Points on a hilly landscape, in no order, each with its height.
From any point a climber takes the steepest step (rise divided by distance) to one of its 2 nearest points. It stops when none of these is higher. Distance is the straight distance between rows; heights are no part of it.
Rito: [-22  30   1 -69 -29 -25 -43  -7  26  17 -15   1 -10 -18   7   9 -26   8
 -56  23  34 -26]  (h 4.64)
Vuf: [ 20 -45 -17 -41 -13  27  -4 -10  25 -28  -9 -36 -23  39  -6 -30  -7  23
  -2 -63 -26   0]  (h 0.13)
Pibep: [ 32  -1 -43   9  45  20   8 -20  -3  29  20 -10  29  16  13 -58  24 -23
  23 -39  -3 -15]  (h 4.92)
mos: [ 15   7 -11 -59 -17   9 -33   0  35  11  10 -10  -9 -12  17 -50   3   4
 -41 -10 -10 -32]  (h 3.54)
veg: [ 10  35  43  38  -6 -19   7  38 -11  20  -4  35  22 -19  24   2   1  -2
  33  35   8  27]  (h 5.67)
telid: [ -6   8   3  88  65  25  52 -18 -11  20  19  11  -5  49  30  17  21 -57
  42  17  22  20]  (h 3.16)
gefi: [ 35 -10 -23  61  54  43  43 -18 -28  17  11  37  24  36  12 -56  21 -53
  30 -39 -19   6]  (h 4.99)
vepi: [ 17  23  19 -30  -5 -20 -33   1 -12  22   0   8   7 -27  -8 -18  -7 -10
 -24  12  -5 -10]  (h 2.19)
soz: [ 23 -15 -41  45  49  39  56 -47 -20  12 -12  12  11  40   5 -38  25 -41
  28 -49   1  29]  (h 4.07)
Soru: [  7  -1  26 -39 -59 -13 -57  31  20 -20  -2  15 -20  -9 -18  -8 -29  16
 -39  32 -33 -47]  (h 4.60)
Pep: [-39 -24  24  33  14   1  35   6  16 -21   4 -28 -48  10  14  59  13   2
  31  15  16  30]  (h 5.50)
fafad: [ 39  30 -26  35  25  12  14 -28 -54   1   6  63  61  -6  -7 -54 -12 -42
  -3 -15  -4 -17]  (h 3.45)
zuk: [ 44   5 -41  -4  29  30  -4 -45 -16  31 -11  54  51  -7  13 -92 -11 -33
 -30 -48 -18 -25]  (h 2.07)
Fime: [-14 -32  -8 -17 -28  -1 -35   8  15 -51   3 -23 -30  20 -27  13  -3  42
  -5   5   4 -16]  (h 5.07)
labe: [-42  -1  -5 -27 -12 -28 -15 -16  12 -13  -6 -28 -10 -11 -17  51 -25  33
 -15  -7  50  -5]  (h 5.74)
melit: [-20  25  24  26 -26 -30  11  15   6   1  -8  12   5 -51 -12  77   9  22
  20  54  15  29]  (h 5.56)
varub: [  5 -23  19  11  14   0  17  10  17 -17  20 -10 -33  21  22  11  29   1
  14   6 -29  16]  (h 5.82)
zoral: [ 30   7 -23   9  24  35  36 -35 -32  15  -4  19  35   1  -4 -34  -4 -14
   8 -57 -24  25]  (h 1.93)
ripak: [ 30 -22 -41 -27  28   3  -8 -14  12  14  21 -23  17  -3  20 -52  35  -6
   1 -34  -8  -3]  (h 4.18)
dig: [ -8  27  25   8   7   4  17  -1  -8  -2 -15   0  20   0 -23  24  -3  31
   7 -23  -4  17]  (h 1.13)
Nugi: [  6 -10  20 -17 -35 -55 -37  59  18   3  -7  -1 -10  -6  14 -13   0  19
  -2  65   0  -9]  (h 7.00)
Suko: [ 20  44  18 -30  -7  19 -19 -24   0  22  -5  41  21 -23 -17 -23 -17  30
 -40 -34 -22 -15]  (h 5.13)
Bagag: [ 44   5 -49  38  29  39  21 -37 -39   1  -6  60  58  12  -4 -80 -16 -39
  -3 -45  -9  -4]  (h 2.81)
lop: [-20  -6 -18 -35 -33  35   3 -18  15 -38 -10 -31  -8  -1 -43  41 -22  43
 -12 -36   1  -6]  (h 1.44)
netef: [-43 -45   2  16 -15 -35   1  27   6 -42   3 -43 -54  11   4  67 -23  16
  22  27  28   1]  (h 6.05)
bupu: [ -8 -34 -17 -33   8 -37 -27  24   7   7   9 -48 -21  -3  16 -10  12   2
  -2  13  -5 -25]  (h 6.63)
fovu: [  7 -11 -44 -83 -30  36 -38 -28  26  -2 -17  -9 -28   7 -17 -20 -35  21
 -68 -19 -16 -31]  (h 2.23)
vazim: [ 19 -10  32   2 -14 -44 -18  54   4  11   6   0  -7 -23  27 -30  18 -10
   0  44 -24  -6]  (h 6.83)
tuzu: [-30  17  25 -31 -48 -10  -8  10   6 -26 -24   3   7 -38 -40  51 -19  29
 -22  23 -19 -10]  (h 4.20)
muf: [ 19   1 -25 -69 -22  46 -16 -36  19   7 -19   7  -6  -5  -7 -28 -25  33
 -55 -47 -23 -11]  (h 2.69)
pulum: [-42 -15  31  26 -28  19  29  29  23 -38  -5 -19 -31   7  -8  84   7  19
  23  30  -9  18]  (h 6.72)
leba: [-46 -19   1 -24 -29 -41 -37  14   9 -20  -6 -25 -26 -10 -11  41 -18  29
 -18  26  44 -16]  (h 5.15)
Zoli: [ 19   5  48 -14 -51 -14 -27  41  13 -14   8  28 -14 -40   1  -8 -15   9
 -25  22 -40 -12]  (h 4.50)
tebir: [ 26  23  63  19 -22 -20 -22  37  -3  16  -1  42  -4 -40 -10   1  -2  11
  -5  19 -43   2]  (h 4.34)
dipe: [ 38  29  -8  11  18   6 -19 -12 -35  33  18  44  43 -24  -5 -66  -2 -34
 -16  -9 -17 -29]  (h 2.84)
nid: [ 10   4 -16  -5  35 -29   3 -16 -28  15   7  -8  20 -16  17 -28  17 -44
   3   0   6   6]  (h 3.88)
Zol: [  1  -1  26  40  25 -14  14  51   9  30  19 -11 -32  27  46  11  18   0
  48  42  -2  13]  (h 1.68)
Zod: [ -3  32   5 -64 -39  32 -29 -20  28  14 -20  29   9 -15 -20  -5 -33  25
 -60 -20 -15 -30]  (h 3.64)
Zuz: [  4  32   4  34  21 -13  34 -24 -28   1   5  20  39   0  16   2  -3 -24
  27   6  13  27]  (h 4.57)
Fabu: [ -4  -8  13 -45 -31  -6 -39   8  22 -25  -4  -2 -11  -3 -22   0 -14  24
 -35   8  -8 -26]  (h 4.78)
lugud: [-27  -4  26   6 -30  26  27  16   8 -37   3 -12 -17  -9 -28  62   1  27
   8   0 -12  15]  (h 8.21)
Ragim: [ -9 -31   3  16  19  44  58 -27  10 -14  -9 -31 -46  38  -6  45  18  -7
  33 -40 -23  37]  (h 4.47)
gemat: [ 19  19 -35  -8  17  29  28 -59 -27   7 -23  17  41  -4 -18  -8  -6  -8
  -3 -56  12  35]  (h 1.26)
Sanak: [-52 -40  -8 -14 -52  28  11  -6  21 -72 -16 -36 -10  14 -39  61 -29  27
   9 -19   7  -3]  (h 1.04)
Libi: [ 18  13 -34 -54  -1  28  -1 -51   6  20 -16   7  12 -10   5 -36 -10  12
 -39 -45   5   7]  (h 2.33)
vila: [-13 -22  12   0  -8  43  38  -1  12 -39 -13 -24 -23   6 -27  35  14  21
  13 -34 -18  20]  (h 5.92)
kuzi: [ 31  -3  -3  10  27  35  40 -22 -11   5   9  -3  -3   1   8 -28  18  -9
  18 -48 -23  27]  (h 2.43)
rupos: [-15 -33   7  -7  -7 -39 -28  51  11 -10   5 -26 -28  14   4   1   4  15
  10  37   8 -15]  (h 6.84)
les: [  9 -11  11  16  23 -35 -15  51   5  27  17 -14   2 -16  35 -38  40 -17
  19  36  -5 -10]  (h 6.62)
deso: [-38 -33 -42 -55 -35  14 -15 -22  14 -45  -9 -38 -26   2 -34  35 -29  25
 -35 -16  20 -12]  (h 1.83)
bule: [  2  -7  30  43  -3 -34   0  63   1  27  -4   7 -38  -1  33  34  18   6
  33  77   6  27]  (h 1.62)
riv: [ 11 -21 -25  25  40  29  45 -33  -5  12  -8 -29 -16  28   2 -12  26 -11
  36 -50   9  40]  (h 3.09)
Zutad: [  9   2 -39 -20  31  -9  -2 -28 -32  29   1   2  44 -14  24 -67   7 -51
 -14 -21  23 -14]  (h 3.43)
sodu: [-19 -49 -49 -73 -34  26 -30  -6  19 -39 -15 -35 -18  27 -20 -11 -33  10
 -45 -23  -4 -28]  (h 2.02)
Gutez: [ -1  27  42  46   2  -8  32  23   4   4   3  30   1  -2  18  37  11   8
  40  36 -12  33]  (h 6.18)
lav: [  8  13   8  57  41 -19  23  23 -18  36  25   2  -4  19  43  -2  16 -33
  45  50  17  23]  (h 1.79)
rer: [-22  17  16  50  42   6  52 -23 -10  17  14   2  -8  28  13  51   9 -30
  31   9   7  40]  (h 4.33)
Vap: [  9   0   8  42  37   7  14  -2   9  21  22 -21 -16  43  17   4  28   4
  46 -15  17  15]  (h 7.82)
Gil: [  0 -53 -30 -34   6  16  -6  -4  18 -14  -9 -54 -24  24   0 -37  10  18
  -8 -40   8 -19]  (h 0.18)
gef: [-22  13  13 -39 -37 -41 -51  20  23   8 -13  -6  -2 -23   0  20 -19  18
 -31  48  41 -28]  (h 4.89)
gedad: [ 20   1 -66 -41  33  25   3 -60   0  40 -35  -1  25  16   1 -57 -15  -8
 -27 -45  22   8]  (h 1.55)
veles: [-46 -52   5  38 -21  -3  19  22  21 -48  15 -38 -72  42   6  76 -21   0
  32  32  -1  -1]  (h 5.78)
lagon: [ 35   4 -39  60  53  29  25 -11 -47  11  24  36  40  30   9 -49   3 -66
  34  -4 -14 -18]  (h 4.31)
lek: [ 26  49 -16  -5  13  -8 -32 -30 -19  42   2  42  48 -12   5 -48  -7 -31
 -31   5  24 -27]  (h 2.30)
Fid: [ 16  18 -24  52  42   5  30 -30 -30  -1  12  17  38  30   8  -1  -3 -33
  34 -18  22  15]  (h 3.86)
Lam: [-13  39  36 -18 -50 -23 -14   8   7  12 -21  15  29 -57 -27  47 -10  29
 -25  34   2  -9]  (h 4.62)
Ramip: [  3  10 -15  35  39  17  39 -42   2  -4  -5  -6  14  14   6  12  18  -9
  30 -41  40  30]  (h 2.73)
zabat: [ 27  28  20  44  29  -2  -4  14 -18  24  26  37  23  -4  11 -40  19 -10
  21   6  -7  -7]  (h 2.27)
Laler: [-38 -25 -10 -18 -76  14 -25   7   9 -84  -1 -14 -15  -8 -37  46 -28  11
 -34  27   1 -17]  (h 5.20)
pevo: [  5 -56 -12 -28 -16  43   1  -4  17 -54 -12 -24 -37  26 -32 -12  -4  18
 -19 -40 -35   3]  (h 0.07)
pab: [-37 -33 -15 -36 -66   3 -49   6   3 -72  -8  -3 -23  -1 -28  11 -30  -4
 -56  31   8 -40]  (h 4.86)
lafal: [ 14  27 -24 -71  -3  21 -25 -27  14  40  -2  -4   7  -8  19 -45 -16 -10
 -54 -24  12 -30]  (h 3.11)
ledip: [ 31  -3 -21 -36   9   6 -17  -7  10  23  17   3  21 -12  19 -65   9  -1
 -13 -30 -30 -21]  (h 3.82)
zele: [ 10  26  -7 -44   2 -25 -14 -33 -11  12  -7  -3  22 -27 -10   4  -6  -5
 -30  -3   4   3]  (h 1.97)
fipez: [-18  -5  16  34  28  29  64 -25   9   8   6 -19 -41  47  16  69   8 -17
  28  -3 -25  38]  (h 7.91)
pitap: [ 20  -1  14  12  18  -2  -7  12  21   0  23  -6  -4  11  21 -14  24  17
  16  -5  -5  15]  (h 6.34)
fale: [  2  11  36   2 -46 -34 -31  51  20   3 -24   6  -7 -16   1  19  -3  35
  12  53  18   2]  (h 7.21)
mib: [ 16  -7  -6  44  60  10  24  -2  -6  35  27  -5   9  32  12 -37  33 -15
  43 -19  -7   6]  (h 6.21)
lora: [  6  -6  32 -51 -53 -13 -59  32  18  15  -4  10 -10 -23   9 -40 -19  -7
 -56  32 -31 -58]  (h 4.53)
dima: [-11  -3  45  19 -28 -15   5  43  11  -8 -11  14  -4   2   1  39   2  32
  23  36 -17  22]  (h 6.79)
roba: [-26 -21  15  15   7 -40 -16  35   1   1   1 -34 -29   7   8  38  -5  18
  28  22  31   3]  (h 6.51)
dagi: [ -5  44   6 -17  -3  -6   9 -18 -23   5  -4   7  40 -25 -14  27  -6  14
  -6 -16  14  13]  (h 1.59)
kiza: [  9   9  12  -4  -8 -21 -23   3  -7  -2   6   0 -18 -26 -13  27  16   4
  -4  28 -15   7]  (h 1.99)
vebu: [ -2 -27  25  19 -12  14   0  25  24 -39  17  -4 -51  27 -10  19  15  22
   2   9 -50   7]  (h 5.51)
luru: [ -3  12   0 -13  16  15   4 -15   8   7 -13  -9  14  15 -22 -12   1  26
   6 -47   2   5]  (h 0.67)
gud: [-12  -9 -27 -47  21 -40 -31   2  -4  35   6 -36   6 -13  15 -29  14  -6
 -14  11  17 -26]  (h 6.31)
mev: [  9  53  21  -2   0  14   5 -25 -11  19  -5  59  49 -30 -15 -26 -15  -3
 -26 -45 -12  -4]  (h 8.07)
gunut: [-38  -5  23  25 -50 -16  20  36  20 -27 -10  -9 -20 -23 -15 100   1  26
  16  56  -2  16]  (h 6.14)
guben: [-39 -19   6   8 -62  -2 -14  27   9 -66  -6 -11 -24 -15 -37  77 -17  25
  -3  48  -6  -6]  (h 5.66)
Tefi: [  7  35   7  89  29   0  28  14 -30  27  14  42  20  11  31  13  10 -35
  45  50  28  22]  (h 1.94)
Las: [ 13  10 -57  -5  33  12  10 -45 -39  17 -11  19  60  14  13 -68  -5 -39
  -7 -32  35 -15]  (h 2.98)
dad: [-13 -20   0 -25  14   1   2 -13   8  -9  -7 -52 -17  26 -18  -6   2  19
   5 -43  26   4]  (h 0.33)
sorup: [ -4  46  25  30   0 -28  14   0 -27   7  -7  26  48 -33   6  13   2 -25
  15  28  30  15]  (h 5.17)
tav: [-28 -29  -7  23  30 -23  40  -9  -4  -2   7 -36 -37  10  22  26  17 -14
  27  -7  18  26]  (h 4.91)
Vuzem: [ 20  26  25 -18  -4 -31 -36  26 -10  47   1  28  18 -41   6 -50  -5 -15
 -30  17 -30 -27]  (h 2.34)
rese: [ -9 -15 -11   3  34 -40  17  -6 -14   7  12 -25  -4  -5  27   4  16 -30
  11  -9  22  16]  (h 4.30)
mif: [-24  -2  -2   6  15 -37  -8  -5   7  11   8 -24 -11   1  -6  37  -2  28
  21   1  44   7]  (h 7.25)
zek: [-23 -47  -3  10 -20  10 -15  20  11 -67  16 -29 -51  32 -19  33   3  19
   2  16  -8  -6]  (h 5.30)
tenib: [ 23  14  11  11  33 -17 -18  19 -21  49  22  29  27 -21  13 -63  19 -32
  -1   2 -28 -33]  (h 2.50)
tal: [-13  47  41  29 -34  -8  17  25  -3  10 -22  32  27 -54 -17  46   1  23
   7  44  -1  19]  (h 5.08)
Tesi: [ 19  25  15  75  29  -3  11  24 -44  18   8  51  31   5  14 -24   9 -36
  32  28  11   2]  (h 2.08)

For each start below, name the point where the climber stops.
pevo => dipe
Vuf => dipe
Zol => dipe
Las => lugud
Soru => Vap
Fid => fale
lafal => Vap
Lam => lugud
lek => lugud
pab => lugud
